A landscape with many valleys, sampled at points; each row gives a point and its height.
From any point a ball rolls to the lowest of the 5 points nearest to it. It stops when none of these is lower. Distance is the straight distance between rows; heights are no part of it.
terum: [129  63 120 181 133 143  76 113 167 112 117 108  89 171 158 109 110 165
 139  90 131]  (h 314)
goso: [143  68 119  92 103  60 101 173 102  88 103 107 137 133  65 157 124 147
  61  64 131]  (h 467)
kugi: [135 154 136 174  84 141 147 125  97 109 134 139 131 171 126 124 130 137
 130 143 117]  (h 96)
sef: [104 137 129 163 107 155 149 164 158 111 128 166  98 148 169 130 107 127
 162 132 152]  (h 460)
kuf: [130 115 128 167 111 196 143 174 150  69 115 173 106 164 203 135 115 189
 167 162 159]  (h 538)
vas: [162 139 117  90 191 119 132 110 106 137 117 134 134 112  72 140 137  96
  90 139  96]  (h 203)
Lefam: [ 99 154 138 113 127  96 113  74 107 107 189 132 143  99 108 121 130 154
 141 199 105]  (h 99)
zedu: [123 146 165 162 129 128 100 148 154  64 125 113 210 171  62 158 141 187
 110 167 161]  (h 69)
zefo: [168 132  72  60 172 133 127 135 116 145  86 129 139 161  78 155 162 130
  80 104 120]  (h 226)
Pafoz: [133 126 125 158 112 179 132 149 153 108 141 141 107 170 195 118 124 160
 151 122 151]  (h 513)
semug: [ 82  85 110 145 138 120  61 130 161 156  71 104  94 102 173 127 150 104
 144  78 140]  (h 416)
Zava: [149 142 122 111 178 120 127  78 113 148 160 153 163  48 115 108 125 117
 124 141  82]  (h 161)
Vogok: [108  90 107 137 135  98 127 150 162 109  63 110  68 120 163 106 124  98
 122  59 108]  (h 344)
pudu: [142 147 122 128 150 113 153  87  78 151 123 144 116 107 106 121 134  80
 107 136  88]  (h 216)
lop: [154 166 137 118 179 143 138 134 167 115 146 112 173  98  92 124 104 120
 122 157 120]  (h 173)
vik: [158  84  67  60 163  89 133 182 147 116 109 101 138 148  91 142 120 128
  87  50 102]  (h 248)
til: [139  70 123 176 140 129  72 104 152 143 128  86  86 159 153 102 131 127
 123  60 128]  (h 342)
lela: [158 107 140  62  64  71 149  58 109 131 149 124  45 132 126 116 153 127
 103 117 125]  (h 555)
Zazur: [162 110 140 175 131 199 118 118 102 114 147 124 125 186 186 133 147 169
 159 130 141]  (h 214)
Bubo: [ 85  77 101 151 139 119  71 146 144 145  28 138  58 128 165 138 127  96
 123  75 134]  (h 440)
peda: [131 107 132  60  91  65 153  72  71 142 133 146  62 120 121 130 152 104
 102 127 115]  (h 437)
Befe: [124 114 136 122  65  80 104 110 104 127 115  94 106 136 142 111 135 141
  93  78  87]  (h 498)
Nok: [143 167 135 120 156 139 135 111 131 135 191 144 177  84 103 123  94 137
 124 172 106]  (h 154)
murib: [103  75  82  87 146  85 155 168 148 136  91 123 114  97 150 135 125  97
 150  51  90]  (h 227)
zire: [156  84 131 164 144 186 110 128 119 129 175 116 119 178 192 131 138 163
 172 118 162]  (h 77)
pefir: [130 140 164 134 133 114  95 134 124  92 116 124 170 171  45 155 139 143
  87 159 159]  (h 131)
Sorel: [119 137 138 130 156 140 174 158 142 158 109 149 111 100 120 144 121  76
 162 128 135]  (h 104)
vizis: [117 130 161 136  91 123 123  66  82 138 133 119  86 178 138 130 168 155
 147 173 119]  (h 295)
mazer: [114 132 156  99 150  83  96  87 129  93 144 120 138 122  56 139 141 140
 106 175 140]  (h 132)
nuku: [ 98  83 108 123 146 119  95 126 156 165  75  87  95  98 177 123 156  85
 148  57 128]  (h 403)
pabu: [ 83 137 110 187  99 180 115 194 120 180  93 178 138  95 161 135 106 136
 161 131 159]  (h 506)
tufu: [159 156  91  77 193 147 132 138 174 132  87 105 163 109  81 136 149 123
 100 140 135]  (h 142)
fugir: [ 69 145 145 207 133 168 134 188 135 164  91 151 148  84 131 108 122 149
 197 174 147]  (h 531)
Zavub: [144 145 136 128 122 112 143 134  89 123 131 143 138 156  85 133 115  95
  97 140 123]  (h 293)
Pez: [ 84 137 140 183 121 167 137 126 145 191 107  98 150  67 145  91 153 145
 223 180 161]  (h 497)
kiku: [107 154 129 174 128 158 162 158 152 135 118 149 101 130 153 125 119 113
 173 146 151]  (h 579)
sapib: [ 91 143 137 175 124 153 148 200 167  99 124 177 108 139 137 142 104 129
 172 155 159]  (h 454)
figu: [126 145 155 125 132 105 104 113 117 100 134 120 160 140  54 146 128 137
 105 181 128]  (h 123)
rada: [123 151 150 132 170 141 136 197 182 112 112 143 138 130  86 149 111 103
 137 151 159]  (h 294)
lor: [123  83 161 121  87 110  86  66  84 168 165  84 113 156 157 130 144 149
 125  89 103]  (h 315)
rupun: [162 165 124  95 181 145 121  96 124 164 184 181 163  49 126 117 125 137
 120 153 105]  (h 144)
mil: [129 116 130  98  77  83 132 134  74 115 129 131 137 133 121 133 114 112
  85  94 102]  (h 414)
tize: [110 108 122 153 126 175 112 146 147 167 142 128 108 150 198 133 138 135
 184 124 185]  (h 639)
riki: [152 123 142 104 134 108 116 151  98 104 116 143 150 169  66 159 121 112
  71 122 145]  (h 230)
Guri: [153  84 130 163 127 162  95 103 109 146 180  96 135 181 184 121 136 156
 157  96 136]  (h 274)
feluf: [161 164 144  88 168 169 143 129 173 160 180 157 181  73 117 127 103 142
 135 177 142]  (h 163)
kos: [125 158 124 153 144 139 157  88 131 142 166 122 155  78 130  99 112 130
 145 164 100]  (h 141)
mel: [134  98 119 159 106 144  95 121 153 113 137 103 117 163 179 105 118 157
 127  72 121]  (h 348)
nutam: [157  87 148  60  73  59 154  97 113 107 152 130  86 138  80 147 137 120
  88 115 154]  (h 65)
lovu: [150 166 132  96 162 146 110 118 149 130 176 132 198  94 100 132 105 153
 106 175 127]  (h 133)
pezi: [ 91  78 115 162 129 136  71 131 189 110  92 117  78 143 170 128 108 149
 141  96 141]  (h 358)
Moli: [120 157 135 187 137 161 177 164 165  94 127 135 116 135 142 114 122 134
 172 168 140]  (h 395)
fof: [168 120  96  80 186 110 145 122  92 159 113 153 123 118  85 139 141  93
 101 125  83]  (h 243)
Dagiz: [119 175 138 132 139 157 108 142 172  89 110  98 211 142  86 137 127 182
  69 137 178]  (h 49)
Zegop: [118 144 125 171 149 166 144  83 153 185 135  93 130  80 152  89 150 131
 199 170 154]  (h 426)
betok: [109 167 137 152 116 134 143 105 100  88 161 110 162 117 128 116 120 181
 164 203  94]  (h 87)
sok: [160 106  55  38 160 125 148 174 147 147  98 125 150 167  97 166 142 125
  90  66 124]  (h 229)
ran: [113 155 128 171 138 162 166 118 145 156 117 119 109 117 152 111 134  97
 165 141 141]  (h 459)
ziba: [113 128 128 155 153 190 137 111 145 163 148  65 144  88 178  96 159 169
 220 193 164]  (h 321)
nada: [145 123 128  68 170  85 113 101  78 133 121 146 102 122  69 143 151 109
  91 150 104]  (h 235)
zek: [ 85 143 136 185 129 162 129 217 126 162  95 192 147  93 124 140  94 118
 162 152 141]  (h 79)
gir: [164 147 124  92 169 141 126 155 137 119  97 119 153 153  71 156 134 112
  74 119 145]  (h 134)
Benaz: [138  81 124  40  97  60 137 122  68 124 136 129 101 129  86 154 134 122
  88 103 120]  (h 254)
Fopi: [122 157 145 179 104 138 138  94  94  98 129 105 136 147 131 115 145 150
 153 186  98]  (h 95)
biz: [149 129 108 121 130 148 149  60  82 191 115 127 107 122 168 108 147  85
 112 108 119]  (h 354)
ruv: [ 61 102  97 140 120 118  90 168 143 147  63 135 120  78 174 127 126 112
 142  75 123]  (h 336)
Bava: [134 163 123 158 110 137 157 103  99 147 133 129 121 152 139 111 128  98
 117 127 112]  (h 267)
vemub: [134  99  99  95 132  89 143 172 158  85 119 128 131 117 125 123  96  98
 101  56 112]  (h 264)
zigov: [123 144 149  90 123 103 129  82 121  82 218 155 144 117 109 139 135 178
 154 207 144]  (h 103)
Dok: [144 143 121 143 165 128 165 102 119 140 128 132 126 103 109 117 123  82
 125 134 104]  (h 54)
Rufad: [155 145 120 111 193 121 130  99 127 143 135 131 150  76  85 124 123 104
 118 142  84]  (h 193)
Depu: [ 96 138 136 187 145 189 129 142 143 166 120 104 108 125 171 125 158 136
 207 171 168]  (h 453)
sof: [ 83 138 141 179 120 165 140 167 135 175  98 150 122  97 148 130 134 106
 184 146 158]  (h 746)
vuzot: [132 131 150 157 101 165 117  82  83 157 139 112 119 183 156 128 150 150
 135 140 115]  (h 269)
Kotoz: [126 154 143 169 114 118 136 132 106  70 139 116 165 148  86 130 128 160
 144 193 104]  (h 71)
kanaz: [141 150 135 147 138 114 147 106  94 128 130 133 128 126  93 128 116  97
 113 156 102]  (h 210)
Sig: [150 113 135  69 138  98 118 136  80 123 104 136 132 157  64 168 146 119
  69 124 144]  (h 288)
vave: [121 157 145 129 167 143 163 133 183 138 151 122 155  67 114 114 104 110
 162 160 126]  (h 233)
basa: [135 113 121 119  89  96 127 119 110 126 114  98 112 127 157 102 119 121
  89  65  88]  (h 430)
paza: [136 136 136 159  90 157 129 101 100 144 143 121 114 171 171 119 126 136
 126 105 124]  (h 350)
zazu: [156 140 106  82 180 153 141 176 172 119  83 125 146 150  89 157 143 104
  90 111 165]  (h 82)
mifig: [ 75 144 138 195 131 168 141 166 140 168 100 121 133  92 150 112 142 144
 206 180 150]  (h 512)
tuf: [127 169 132 167 127 148 158 113 124 106 164 108 166 105 128 110 108 164
 154 177  98]  (h 107)
gono: [117 133 174 126 124 107 103 117 145  75 130 114 184 157  57 165 142 181
 115 176 166]  (h 90)
vivab: [127 104 138 122  52  56 107 137 102 104 109 101 107 129 114 118 123 143
  88  88  97]  (h 477)
Retaf: [119 120 113 128 104 116 143 147 155 119 130 125 108 128 173 110 106 109
 116  69 126]  (h 525)
mesir: [ 83 148 146 177 141 153 168 144 165 148 130 111 140  75 138 102 119 135
 207 178 149]  (h 438)
foros: [113 148 157  83 131  87  99  85 132  84 187 133 156 116  72 146 131 164
 126 187 144]  (h 112)
Barib: [163 107 104  64 138 118 123 159  98 117 105 126 160 168  78 163 134 136
  56  84 141]  (h 256)
Fifav: [131 112 105 157  82 146 124 165 185  56 119 162 121 158 180 128  88 183
 148 130 131]  (h 433)
Nipug: [156 161 116  97 183 153 114 137 169 114  98  96 172 120  79 136 132 123
  85 138 143]  (h 138)
vome: [155 146 110  72 196 111  95  88 107 148 156 143 151  60  97 119 154 141
 110 139  82]  (h 151)
gibim: [ 85 110 104 103 111 123 123 139 133 176  91 124 115  79 195 133 139  93
 165  67 146]  (h 30)
Vima: [159 148 118  93 196 131 124 125 138 135 111 114 153 113  75 133 127 104
  90 142 106]  (h 168)
kezuf: [169 111  93  57 161 108 152 141  98 143 115 145 138 139  83 152 123  92
  85 102  95]  (h 231)
vuzi: [134 118 123 142  65  86 109 144 115  92 114 116 125 135 131 106 117 134
  94  76  95]  (h 413)
Kalo: [139 138 117 128 174 133 172  95 127 162 113 147 115  89 117 119 134  74
 138 123 111]  (h 240)
topus: [131 145 131 148 130 144 171 145 145 131 129 154 113 124 134 128 117  78
 147 128 141]  (h 428)
todi: [ 86 130 131 161 106 171 122 156 141 163 123 150 103 126 185 138 131 124
 172 125 169]  (h 739)
Laz: [110 152 153 130 100  92 136  77  88 125 129 133  92 143 111 126 148 113
 125 178 110]  (h 160)
Pirut: [158 127 115 156  71 121 131 183 145  67 143 173 154 167 126 130  99 147
 109 115 129]  (h 359)
kupur: [132 137 156 108  78  78 144  64 100 122 139 140  67 155 116 128 159 116
 123 163 126]  (h 244)
tiva: [128 102 139 139  97 134  91  95 113 158 152  93 119 160 173 110 129 148
 116  71 112]  (h 330)
Kabe: [148 149 134 120 163 151 156  89 145 165 185 161 165  43 137  96 112 134
 151 160 116]  (h 162)
sasug: [121 110 127 127 123 166 105 121 125 217 119 118 123 113 172 137 161  85
 192 125 180]  (h 873)
mepul: [135  84 131 133 123 121  85  76 110 170 140  67 113 140 161 104 138 129
 107  62 109]  (h 44)
Vun: [ 86  97 109 157 105 137  87 148 195  87 104 143  99 146 182 125  97 167
 147 114 136]  (h 377)
keb: [143 154 132 170 137 144 154 179 155  93 139 150 126 161 107 136  98 118
 132 151 142]  (h 317)
kefon: [120 127 165  96 130  96 108  90 144  81 181 126 168 141  75 149 141 186
 128 192 162]  (h 109)
sesob: [105 163 120 171 124 155 144  83 107 120 162  99 145 109 135  99 129 168
 157 177  92]  (h 102)
nade: [162 167 110  65 179 148 101 111 152 137 136 133 179  72 106 122 134 145
  97 150 123]  (h 128)
zamu: [ 85 138 136 186 141 183 135 170 144 136 104 121 108 117 160 115 141 165
 208 185 169]  (h 86)
gefi: [131 161 128 180 143 152 176 123 149 113 140 113 139 118 122 105 117 128
 163 164 117]  (h 212)
mapeg: [133 145 121 182 121 161 152 192 170  59 130 177 121 167 139 139  98 148
 163 168 158]  (h 326)
nagal: [137 112 102  97 132 117 183 121 122 155 123 143 113 104 167 127 124  74
 124  79 122]  (h 392)
Riba: [158 102  87  45 157  97 133 125  77 164 124 149 125 146  78 155 145 110
  79 108  88]  (h 187)
Fumon: [130 154 147 107 159 101 101 110 120 108 133 121 166 126  56 135 134 128
  92 171 117]  (h 152)
Duser: [145 106  88  95 121 126 161  82 100 184 120 116 121 108 175 107 139  91
 114  70 109]  (h 242)
lavu: [135 110 110  58 156 118 165 182 142 132 114 157 125 123 123 159 117  86
 136  83 128]  (h 143)
Gebam: [143 108 100 137  83  92 119 173 147  69 125 140 134 137 122 117  86 136
  90  79 119]  (h 429)
nipov: [144  79 143 184 109 111  68 112 132 124 107  95  88 169 139 110 125 159
 100  70  98]  (h 38)
Patov: [129 130 160 105 111  76 134  93  90 109 134 140 108 147  70 134 136 111
 107 170 124]  (h 188)
lakuf: [127 171 143 102 139 140 108 118 111 110 201 149 194 111  99 142 111 176
 126 200 134]  (h 113)
riz: [144 133 145 175 101 172 125 114  97 129 139 125 121 186 177 124 149 163
 138 126 113]  (h 271)
rit: [134 107 125 167  88 148 107 131 158  99 138 129 115 171 187 114 114 182
 128  95 118]  (h 407)
difu: [133 173 118  76 148 149  98 114 147 120 136 120 198  97  96 136 131 169
  72 153 157]  (h 129)
gamem: [136 137 140 118  72  96 139 134  77 113 139 149 130 159 109 134 122 113
  98 123 123]  (h 325)
buda: [ 90 140 155 163 151 145 161 138 154 168 110 124 133  65 124 118 120 102
 190 156 142]  (h 596)
Bobi: [113 105 104 141 115 101 111 154 179  82  77 128  88 127 151  95  99 113
 108  74 115]  (h 398)
sarur: [149 143 111  90 181 128 110 127 121 126  86 109 164 136  62 137 147 132
  71 139 135]  (h 140)
zup: [113 148 161 127 150 156 166 144 176 148 168 136 170  69 118 115  94 131
 181 171 138]  (h 56)
pese: [115 132 125 158 109 166 146 144 148 140 139 137 103 149 186 127 126 125
 154 114 149]  (h 616)
Kife: [132 132 148 110 120  59 131  61 127  87 164 128  95 131  76 115 151 136
 140 187 123]  (h 126)
sotim: [ 98  98  94 110 137  96 133 139 154 129  86 105  92  98 178 109 131  99
 131  58 114]  (h 324)
Vulu: [120  98 164 128  71  95  78  85 103 151 130  79  96 150 144 122 138 159
 120  83 100]  (h 422)
seba: [146 180  96  68 149 167 138 139 184 122 105 116 196  75 111 125 138 154
  87 146 179]  (h 117)
Fetev: [116 152 135 128 124  89 134  73  72 141 130 139  95 120  95 122 138 103
 118 164  98]  (h 211)
fug: [130 156 140 140 155 157 171 122 155 136 191 133 169  77 132 103  89 144
 164 178 123]  (h 205)
burid: [115  70 119 171 124 149  76 124 184  93 101 123  93 161 175 122 102 182
 145 104 128]  (h 346)
fepor: [125 157 124 190 140 181 160 103 127 132 130  92 123 143 159 102 147 147
 167 164 129]  (h 137)
Gepa: [129 120 161 123  70  78 139 129  95 101 137 149 117 168  82 149 146 118
 113 162 141]  (h 276)
mosi: [130 162 132 171 119 141 141  72  93 154 130 115 117 130 128 105 137 116
 130 158  98]  (h 186)
Fas: [128 112 127  89  85 110 111  61  75 174 136 110 102 128 163 123 144 120
  96  84 105]  (h 436)
Peb: [141 134 135 194 145 205 142 141 130 116 125 105 107 162 181 113 151 166
 182 159 158]  (h 199)
loda: [137 105  97  98 116  97 157 125 103 135 118 114 121 116 154 104 112  97
  96  57  87]  (h 370)
Tal: [148 156 114 104 171 148 120 139 149 105  79  97 173 141  75 138 142 139
  66 126 156]  (h 122)
fola: [109  77 117 158 139 120  85 128 174 131  72 116  55 146 167 113 124 109
 121  69 134]  (h 404)
Kor: [132 154 135 193 139 187 154 104 115 114 132  80 141 133 167  99 141 174
 171 172 110]  (h 83)
mela: [ 71 138 125 193 115 181 129 200 133 141  95 182 115 120 162 140 114 156
 183 170 156]  (h 504)
dosu: [154 105  88  72 157 117 183 123 105 159 122 154 122 118 127 128 124  76
 124  79  91]  (h 224)
kevo: [ 98 138 158 145 151 155 116 222 140 157  91 178 144 107 102 160 102 100
 152 144 140]  (h 289)
kabik: [142 112 137  71 127  72 124 109  69 122 128 146  90 141  74 156 147 101
  92 147 126]  (h 302)
seg: [169 174 138 107 164 176 139 115 133 169 194 186 163  72 119 119 124 141
 129 185 134]  (h 124)
kef: [136 157 139  93 182 154 128 165 203 120 103 103 161  98  92 140 127 118
 121 146 150]  (h 125)
Sube: [133  99  99  76 143 108 164 170 141 125 121 136 126 110 147 137 110  90
 121  65 107]  (h 78)
lotur: [147 151 127 198 114 162 155 164 117  63 119 145 129 168 139 123 133 168
 153 171 126]  (h 170)
rotuk: [139 109 170 101 117  82 115 125 113  98 112 138 133 169  45 172 153 131
  80 154 175]  (h 208)
Guk: [149 112  92  81 130 110 173  92  64 177 126 146 114 114 144 124 135  86
  97  93  88]  (h 64)
fupug: [141 168 137  85 166 166 130 170 207 122 139 108 190  91 106 138 111 146
 122 163 167]  (h 92)
lilu: [141 103 157  95 105  96 108 162  99 104 120 147 158 168  64 170 131 138
  63 106 168]  (h 297)
sigoz: [136 160 145 196 110 152 143 131  98  69 122 109 147 150 132 120 139 172
 159 184 100]  (h 97)
kabu: [121 149 160  97 176 150 139 169 199 142 132 119 163  64  97 134  99 128
 154 160 143]  (h 169)
Zipe: [136 104 121 154 103 104 103 125 135 115  92  94  92 142 149  97 125 121
  92  52  89]  (h 313)
nisa: [124 129 135  95  91  95 147  84  63 153 127 138  94 138 128 125 141 102
  99 124 108]  (h 345)
zedop: [129 146 160 161 120 106 123 146 117  76 140 125 171 163  65 146 130 144
 134 177 129]  (h 108)
Zab: [145 113 116 127 126 157 116  77 113 193 148  97 120 141 188 116 143 108
 123  83 141]  (h 534)
bov: [ 80 101 116 149 120 135  72 139 172 148 105 119 103 115 189 128 125 133
 150  92 148]  (h 347)
mur: [125 113 127 143 107 121 108 115 139 127 125  95 113 139 176 101 120 133
 104  60 102]  (h 431)
nezo: [158  98  96  53 140  98 131 159  93 128 113 124 151 158  86 157 128 127
  70  80 113]  (h 234)
Gerut: [125 113 109 108 111 122 143 115 135 141 121 104 113 111 179 109 126  95
 110  64 112]  (h 471)
kosab: [162 110 117  90 113  99 127 163  95 106 131 137 152 146 100 147 109 114
  65  95 126]  (h 306)
mugaf: [121  99 158  86  59  71 111  79  96 142 129  87  76 130 145 120 145 142
 102  89 101]  (h 441)
lage: [133 141 161 150 132 128 101 146 137  83 109 123 181 181  55 159 141 161
  89 150 161]  (h 101)
noni: [151 102 108 172  74  93 101 151 162  72  75 135  87 149 116  99 103 141
  82  86 101]  (h 434)
Gota: [154 123 110  59 176 141 147 192 168 141  94 142 135 138  97 167 132  91
 123 109 141]  (h 23)
Romig: [ 67 110 107 141 105 138  79 158 142 170  90 134 121  89 187 133 126 116
 159  86 146]  (h 435)
mok: [159 141 138 188 126 137 128 186 145  58 123 157 172 180  78 146 117 147
 115 153 164]  (h 228)
fem: [137 132 133 164  54 120 127 153 112  84 135 158 138 173 144 130 116 158
 113 121 118]  (h 249)
Tam: [101 102 122 120 123 130 106 121 159 164 113  93 103 110 190 116 141 103
 144  66 141]  (h 85)
Rezem: [113 152 153 141 113  90 136  93  94 106 140 124 122 137  80 129 135 137
 136 192 105]  (h 115)
Reb: [134 124 115 164  84 158 134 154 160  78 140 156 116 169 185 118 103 173
 141 121 138]  (h 476)
Nif: [ 95 117 127 113 126 130 152 171 123 160 103 172 121  87 160 147 119  83
 159  92 140]  (h 468)
fulo: [137 147 110 144 132 149 164  71  96 179 125 130 108 125 154 108 140  84
 121 127 120]  (h 322)
bizom: [101 155 154 170 153 145 155 184 167 126 115 152 124 112 115 135 106 104
 175 159 151]  (h 443)
teru: [126 127 133  75 169  64 120  78  81 132 132 150  77 110  75 128 161 104
 107 152 105]  (h 266)
Riv: [101 113 124 149 110 169 106 151 160 129 134 140 106 153 200 129 124 160
 173 119 169]  (h 606)
Sedip: [156 115 146  80  93  59 154  69 101 108 149 151  65 143  89 127 144 105
 104 151 141]  (h 427)
folip: [151  89  73  65 153  93 165 153 127 135 123 127 129 128 123 141 112 102
 113  48  83]  (h 201)
Gam: [149 133 113 118 119 119 173 125  97 143 129 143 118 136 137 120 114  82
 103 102 112]  (h 327)
raf: [ 77 119 115 161  92 151 108 187 123 168  93 176 144  79 174 141 111 125
 150  93 142]  (h 556)
tedu: [142 103 103 134 101  67 117 166 129  74  91 116 114 125 112 103 103 117
  85  62  98]  (h 380)
Bib: [125 139 154 132  53 104 146 107  86 119 129 138 107 171 127 138 147 137
 122 153 120]  (h 217)
tufi: [147 173 128  70 158 147  92 108 118 146 169 155 184  89 105 139 136 164
  89 177 145]  (h 111)
Rares: [141 101 121 153 148 180 114 114 130 185 172  95 118 163 176 130 147 111
 183 130 178]  (h 424)
baben: [110 138 137 124 135 135 142 207 160 121 120 181 119 124 130 152 100  93
 139 119 157]  (h 75)
Lenik: [120  84 117 141 138 121  95 112 157 145 103  84  84 130 174 101 136 105
 121  53 126]  (h 425)
Munu: [ 59 109 104 146 106 117  98 174 173 108  83 147 105 101 174 125  93 130
 134  97 128]  (h 349)
fanu: [132 160 130 145 163 124 140  72 115 144 146 132 143  74 112 107 126 107
 127 155  88]  (h 179)
mimib: [141 121 130 178 157 197 127 120 129 162 142  93 113 161 175 127 154 132
 189 154 174]  (h 323)
puba: [100 130 129 134 112 149 152 146 128 179  97 152 116  97 170 138 135  80
 172 108 165]  (h 654)
Lin: [ 94 152 166 140 163 149 125 205 183 134 116 140 156  86  93 146 107 131
 177 167 142]  (h 270)
Tesi: [132 162 138 158 152 145 150 155 160  92 161 109 171 118  99 118  97 140
 148 168 121]  (h 183)
Zutad: [113 155 124 157 134 166 183 104 149 150 181 119 160  73 162  91 113 156
 184 175 135]  (h 263)
kemo: [141 126 102  79 198  69 108  82  73 153 123 154 100  83  86 120 186 110
 117 135  67]  (h 329)
suzo: [119 121 110 149  93 128 122 150 164  94 122 142 117 148 176 112  95 142
 119  81 128]  (h 442)
mose: [117 141 150 121 106  73 134  65 133  83 166 123 110 125  92 120 146 154
 153 201 115]  (h 106)
Rop: [ 82 104 115 138 118 110 102 150 169 123  95 124  96 103 181 123 114 113
 135  75 135]  (h 402)
Zetur: [145 118 107  86 145  96 151  94  56 152 129 155 114 122 107 137 137  87
  97 122  87]  (h 213)
Geze: [155 132 145 193 167 206 133 104  98 104 135  61 144 138 178 114 163 184
 178 175 133]  (h 61)
Zap: [127 132 147  94 144  59 123  65 111 109 149 140  80 101  79 115 148 112
 114 175 112]  (h 191)
Tupep: [130 125 141 138  56 124 111 118 106 123 136 124 119 163 167 125 134 161
 111 105 104]  (h 277)
Sas: [121 122 156  93  52  87 127  87  93 135 136 116  88 147 144 129 139 137
 111 115 115]  (h 262)
gusub: [ 84 139 131 149 115 148 143 163 129 161 100 167 116  95 164 144 130  91
 162 119 161]  (h 607)
bos: [127 141 118 145 102 157 155 115 134 156 138 128 114 139 185 117 131 102
 136 101 143]  (h 543)
Vif: [126 148 143  73 162  90  88  93 118 114 154 137 141  88  75 135 140 141
 103 170 116]  (h 135)
Pabep: [142 128 123 127 114 115 155 177 150  97 147 163 133 148 129 132  90 101
 109  98 137]  (h 383)
Vuk: [154 137 130  96 169 138 161 167 146 136 113 153 130 131 103 150 119  72
 118 113 132]  (h 159)
dinol: [152 154 138 152 141 125 143 154 122 106 132 132 156 157  81 142 107 100
 102 142 129]  (h 287)
deti: [134 135 130 132  87 144 131  90  90 166 143 119 121 147 171 112 129 114
 105  97 113]  (h 415)
puno: [ 95 143 149 148 129 145 144 199 139 152 103 176 120  95 134 152 111  93
 163 134 150]  (h 387)
tar: [144 163 126  90 185 156 136 144 188 132 124 109 173  76  90 137 115 119
 124 149 134]  (h 130)
zifi: [146  97 116  95 101  59 124 160  97  91 112 107 129 128 101 128 111 114
  76  65  93]  (h 432)
Vor: [158 112 125 110 110 111 115 181 126  85 137 151 164 159 101 145  99 121
  70  86 146]  (h 396)
gur: [150 150 146 170 155 142 124 181 168  74 134 133 160 168  74 143 108 135
 112 152 158]  (h 180)
vok: [141 164 137 156 154 135 141 131 135 103 148 120 162 132  90 115 103 124
 130 169 114]  (h 236)
disek: [114 142 152 107 110 105 136 102 110  65 189 133 168 123  95 148 125 183
 171 213 132]  (h 98)
bilut: [129 137 133 116  76 109 135 120  82 131 139 127 120 149 145 117 122 117
  95 101 100]  (h 328)
mos: [121  71 119 167 127 132  75 125 183 117  70 137  51 173 153 123 100 130
 110  91 138]  (h 382)
Zep: [145 119 119  86 157 133 180 149 132 155 116 155 113 115 131 157 116  67
 132  94 122]  (h 272)
favup: [140 121 120 155  57 104 117 154 139  90 132 138 131 156 143 115 110 153
 101  97 103]  (h 337)
dar: [119 127 139 182 168 201 134 135 142 136 125  81 119 121 175 114 159 159
 208 186 164]  (h 283)
saf: [115 147 158 135 114  95 122 114 116  86 147 120 145 145  64 138 134 151
 131 199 121]  (h 94)
lakat: [118 160 156  88 128 119  95 102 129 100 195 139 173 123  85 153 137 181
 122 191 163]  (h 110)
pobo: [138 109 119 138 125 165 110 107 140 180 160 107 120 145 188 127 150 110
 163 100 169]  (h 588)
kiro: [153 110 119 134 132 165 114  78 116 194 171  97 122 158 183 115 148 103
 144  99 153]  (h 466)
zir: [143 140 141 183 149 186 128  87  91 136 140  83 131 156 164 104 163 168
 170 175 122]  (h 80)
lifi: [123 161 149 112 135 130 103 123 126  98 167 115 204 128  85 147 125 175
 110 182 133]  (h 127)
Tav: [139 169 141 125 155 162 114 170 207  91 132 102 195 126  88 131 119 152
  99 152 169]  (h 66)
Ridel: [123 121 138 113  82 123 115  59  72 181 144 118 105 154 165 121 143 124
 105 103 112]  (h 397)
godoz: [143  46 133 191 132 100  63  86  90 141 163  70 104 166 133 114 136 130
 136  81 113]  (h 501)
Dagup: [128 166 141 177  96 140 147 115  91 117 129 118 125 165 118 123 138 136
 135 166 105]  (h 121)
tis: [118 118 159 104  40  97 125 108  94 125 145 129 109 159 140 127 141 142
 113 127 111]  (h 84)
kida: [119 155 134 138 151  93 126  75  91 135 143 134 123  89  95 109 135 105
 112 161  86]  (h 209)
zovad: [122 108 114 106 122 149 124  99 131 196 126 107 115 108 181 125 150  81
 164  90 163]  (h 700)
zafel: [169 107  56  37 159 107 139 140 111 173 109 141 136 172  78 162 147 133
  76  79  98]  (h 215)
sofo: [148 186 144  97 158 155  95 110 109 152 199 188 168 100  98 142 138 163
 113 198 145]  (h 100)
Siv: [111  86 117 152 134 138  80 120 174 136 139  99 103 148 187 111 129 142
 159  83 150]  (h 37)
Lup: [ 98 153 142 137 113 104 130  87 102  98 170 120 148 118 111 122 128 166
 161 200 101]  (h 93)
liris: [ 82 128 117 142  93 136 126 169 161 122 120 159 105 120 183 130 101 133
 150 104 153]  (h 105)
buz: [144  94 100  45 152  73 146 111  47 152 129 164  89 138  83 151 153 109
 100 122  88]  (h 114)
veku: [113 107 110  96 130 105 143 197 156 100 113 152 123 106 147 149  99  98
 127  77 123]  (h 74)
manag: [135  88 146  72  67  51 128 138  94 104 135 128 122 134  82 156 127 120
  85 104 133]  (h 343)
lovur: [ 74  84  91 122 137  90 123 168 147 130  46 134  95  82 150 132 133  97
 146  58 102]  (h 282)
Nudud: [155 101 146 171 131 189 115  95  71 146 165 101 133 185 172 133 158 158
 156 141 137]  (h 232)
Nevos: [132  92 106 109 133 123 118  87 141 171 119  76 108 110 186 108 148  95
 130  51 128]  (h 439)

Where does a ball stop that starts at each point below?
kemo: sofo
vas: Gota
Reb: Siv
fola: veku
Fifav: Siv
Pafoz: Siv
lilu: Dagiz
Vif: Kotoz
keb: Dagiz
lop: Dagiz
Bobi: veku
Fetev: Kotoz
lakat: Kotoz

Call two points neighbours if one is among the 5 nearest of the other. Go from one point of each pair to the other, from neighbour to neighbour, staying as low as possible. Name the highest point that can't be avoided.
zup / Dok: fanu
Sorel / nutam: Benaz
zup / buz: pudu
baben / Kotoz: lavu
liris / nipov: Munu
zek / veku: kevo
Kotoz / Dagiz: zedop
zire / Kotoz: Zazur
tis / veku: Bib
mepul / buz: tiva
zamu / tis: dar
Gota / Sorel: Vuk
Gota / Geze: Tal
Guk / buz: Zetur
Siv / nipov: terum
